The views of a scene show one set of named points, each view turned or mirrored, shifted and resized as a whole, with a little noise and some points left out.

Scene 1
View 1
j132: .11; -.04; .00; .29; .00; .31; .09; .08; -.22; .18; .29; .13; .07; -.11; -.08; -.08; .10; .09; -.32; -.06
j951: -.01; .05; -.03; -.04; .07; .22; -.09; .04; -.07; .06; .18; .12; -.07; -.08; .03; -.24; .08; .06; .00; -.03
j70: .12; .04; .10; -.23; -.23; .29; .14; .06; .01; -.05; .12; .03; -.13; .02; .16; -.22; .19; .05; .07; -.01
j953: .18; .04; .13; -.12; -.24; .29; .10; -.02; -.09; -.13; .09; -.10; .00; .03; .13; -.15; .05; .14; -.03; -.01
j743: -.24; .00; .00; .02; .11; .27; -.03; -.08; .00; .21; .22; .01; -.13; -.03; .05; -.34; .15; .08; .07; -.12
j670: .10; .02; .08; -.15; -.19; .30; .15; .08; -.01; .03; .14; .09; -.14; .00; .12; -.20; .21; .03; .02; -.01
j163: -.03; -.11; .07; .24; -.10; .38; .23; -.03; -.14; .26; .26; -.06; -.01; -.01; -.02; -.19; .24; .13; -.20; -.11
j82: .14; .11; -.07; -.19; .02; .20; -.07; .25; .01; .04; .18; .45; -.18; -.13; .04; -.19; .17; -.08; .02; .06
j746: .25; .01; .12; -.06; -.29; .32; .20; .06; -.11; -.07; .12; -.02; -.02; .00; .10; -.10; .12; .09; -.12; -.01
j85: .04; .06; .02; -.20; -.06; .24; .00; .09; .03; .01; .13; .17; -.17; -.04; .11; -.24; .15; .02; .10; .00
j852: .29; .15; .00; -.36; -.14; .17; -.08; .23; -.01; -.20; .08; .33; -.13; -.10; .12; -.14; .07; -.04; .08; .10
j562: -.04; .03; .02; -.10; .00; .27; .01; .02; .00; .07; .17; .07; -.14; -.02; .09; -.27; .16; .04; .07; -.04
j454: .04; .09; .02; -.13; .01; .21; -.12; -.01; -.08; -.07; .12; .03; -.03; -.04; .08; -.22; .00; .10; .04; -.02
j850: -.04; .01; .05; .02; .00; .27; -.02; -.07; -.09; .06; .16; -.06; -.03; -.01; .06; -.24; .06; .15; -.02; -.08
j622: .05; .08; -.05; -.07; .06; .21; -.10; .11; -.05; .05; .19; .25; -.09; -.12; .03; -.20; .10; .01; -.03; .00
j437: .09; -.01; .01; .21; .02; .29; .00; .03; -.21; .12; .23; .08; .06; -.09; -.05; -.11; .04; .11; -.24; -.06
View 2
j852: .27; -.06; .02; -.04; .21; .05; .00; .03; .13; -.14; -.20; -.02; -.08; .04; .02; -.05; .07; .23; -.18; .11
j85: .21; -.10; -.08; -.11; .16; .11; .03; .03; .02; -.14; -.12; -.08; -.05; .01; -.10; -.09; .17; .01; -.04; .05
j746: .05; -.25; -.04; -.11; .02; .02; .03; .10; .05; -.09; -.01; -.12; .06; .08; -.01; -.08; .16; .06; -.02; .05
j951: .23; -.11; -.12; -.04; .09; .11; -.10; -.02; .04; -.11; -.01; -.04; .00; -.04; -.17; -.01; .15; -.09; .01; .06
j437: .09; -.23; -.09; .02; -.09; .01; -.18; .01; .12; -.01; .05; -.02; .08; -.02; -.15; .06; .09; -.13; .08; .11
j562: .16; -.13; -.12; -.09; .07; .12; -.01; .01; -.01; -.10; -.06; -.08; -.03; -.01; -.15; -.05; .18; -.12; .04; .04
j670: .10; -.18; -.04; -.08; .08; .07; .04; .07; .06; -.09; -.10; -.10; -.03; .06; -.04; -.08; .15; .03; -.03; .06
j132: .03; -.27; -.07; .06; -.16; .00; -.16; .01; .14; .03; .00; -.02; .06; -.02; -.14; .08; .07; -.19; .10; .14
j743: .21; -.10; -.19; -.13; .10; .18; -.05; .00; -.07; -.12; .03; -.09; -.01; -.05; -.25; -.06; .24; -.25; .11; -.02
j82: .24; -.04; -.04; .01; .17; .10; -.02; -.02; .11; -.09; -.27; .00; -.14; -.04; -.11; -.01; .08; -.01; -.07; .12
j850: .18; -.18; -.15; -.09; .05; .08; -.09; .03; .00; -.11; .11; -.09; .08; .01; -.16; -.04; .20; -.10; .06; .01
j70: .12; -.18; -.05; -.15; .12; .08; .09; .10; .01; -.13; -.06; -.14; -.01; .08; -.02; -.13; .19; .07; -.05; .01
j163: -.05; -.31; -.13; -.07; -.14; .06; -.05; .06; .02; .01; .06; -.12; .07; .03; -.15; -.02; .19; -.25; .16; .05
j454: .28; -.12; -.11; -.09; .13; .06; -.10; .00; .03; -.15; .05; -.06; .06; .01; -.10; -.04; .15; .05; -.03; .04
j953: .11; -.24; -.06; -.13; .04; .01; -.01; .09; .04; -.12; .09; -.12; .13; .10; .00; -.09; .17; .13; -.04; .02
View 3
j953: .01; .02; -.12; -.13; -.10; .11; .13; .04; .11; .08; .03; -.05; -.03; -.09; -.20; -.01; -.37; .01; -.02; .01
j163: .12; .22; -.33; -.18; .04; .10; -.07; -.03; -.01; -.17; .18; .09; .20; .02; -.17; .01; -.08; -.15; .04; .01
j850: .04; .07; -.18; -.15; .08; .05; -.01; -.02; .07; -.02; .04; .14; .06; -.08; -.11; -.03; -.21; .07; .00; -.05
j132: .09; .21; -.33; -.21; -.13; .12; .03; -.04; -.05; -.23; .22; .06; .26; .16; -.10; -.06; -.17; -.05; .07; -.03
j437: .06; .16; -.29; -.19; -.08; .11; .06; -.05; -.03; -.19; .17; .10; .20; .11; -.10; -.07; -.21; .05; .05; -.04
j562: .06; .05; -.08; -.16; -.06; .07; -.10; .01; .14; .03; -.02; .11; .07; -.11; .01; -.02; -.16; .08; -.02; -.09
j743: .09; .11; -.14; -.17; .14; .01; -.19; -.04; .12; -.03; -.01; .23; .12; -.14; .01; .00; -.04; .08; .00; -.09
j82: .05; .02; .01; -.21; -.39; .12; -.11; .02; .15; -.05; -.01; .04; .16; .01; .23; -.10; -.19; .21; .00; -.16
j454: .02; .00; -.09; -.15; -.05; .06; .04; -.02; .10; .03; .00; .11; .01; -.06; -.03; -.06; -.30; .21; -.02; -.09
j746: .03; .07; -.16; -.14; -.24; .15; .10; .07; .11; .02; .07; -.11; .04; -.03; -.18; -.02; -.33; -.09; -.01; .03
j622: .06; .05; -.09; -.19; -.18; .08; -.06; -.03; .08; -.08; .03; .12; .14; .02; .11; -.08; -.19; .19; .01; -.13
j70: .03; .02; -.04; -.14; -.20; .11; -.01; .08; .19; .11; -.04; -.05; -.01; -.15; -.06; .01; -.26; -.03; -.04; -.02
j670: .04; .05; -.08; -.16; -.25; .12; -.02; .07; .16; .04; .02; -.04; .05; -.08; -.03; -.02; -.24; .00; -.02; -.04
j85: .04; .03; -.02; -.17; -.19; .10; -.08; .04; .17; .05; -.05; .05; .05; -.11; .06; -.03; -.20; .11; -.03; -.09
View 4
j82: -.02; -.05; -.17; -.01; -.01; -.04; .10; .01; .04; .14; .00; -.19; -.03; .16; -.15; -.06; -.04; .13; .05; .17
j953: -.05; .07; -.06; -.08; .04; -.06; .05; -.02; -.07; .04; -.01; .02; -.17; -.02; -.10; .03; -.03; .07; .07; .00
j85: -.02; -.03; -.10; -.01; .01; -.04; .08; .04; .00; .12; -.03; -.09; -.08; .05; -.12; -.09; -.03; .11; .08; .07
j70: -.04; .03; -.07; -.01; .02; -.03; .08; -.02; -.03; .07; -.03; -.04; -.11; -.07; -.15; -.07; -.02; .14; .11; .07
j670: -.03; .04; -.10; -.01; .01; -.06; .07; -.01; .00; .07; .00; -.08; -.07; .02; -.11; -.02; -.01; .12; .05; .05
j622: -.01; -.06; -.14; -.05; .01; -.07; .07; .04; .01; .14; -.01; -.12; -.07; .18; -.08; -.04; -.04; .07; .03; .08
j437: -.01; .02; -.10; -.09; .01; -.14; .03; .05; -.01; .09; .05; -.06; -.08; .21; -.01; .10; .00; .00; -.05; -.04
j951: -.01; -.06; -.11; -.06; .02; -.08; .05; .07; -.01; .14; -.01; -.07; -.09; .16; -.06; -.06; -.03; .05; .04; .02
j454: -.03; -.07; -.11; -.11; .03; -.06; .05; .05; -.05; .14; -.04; -.04; -.15; .15; -.08; -.05; -.05; .03; .06; .04
j850: -.02; -.03; -.06; -.06; .04; -.11; .03; .08; -.05; .12; -.01; .00; -.12; .09; -.03; -.03; -.01; .02; .03; -.06
j163: .01; .05; -.05; .02; .01; -.17; .04; .09; .00; .05; .05; -.03; -.02; .08; .03; .05; .05; .03; -.08; -.15
j852: -.06; .00; -.16; -.07; .00; .01; .09; -.07; -.01; .10; -.03; -.14; -.11; .07; -.21; -.03; -.07; .14; .12; .22
j562: -.01; -.05; -.08; -.01; .02; -.07; .07; .08; -.01; .13; -.03; -.06; -.08; .07; -.07; -.10; -.01; .08; .05; .00

In a view up to two points have been moved. Name them for each view, in the order of its rows, or write none.
view 1: j670
view 2: j746, j562
view 3: j163
view 4: j70, j454
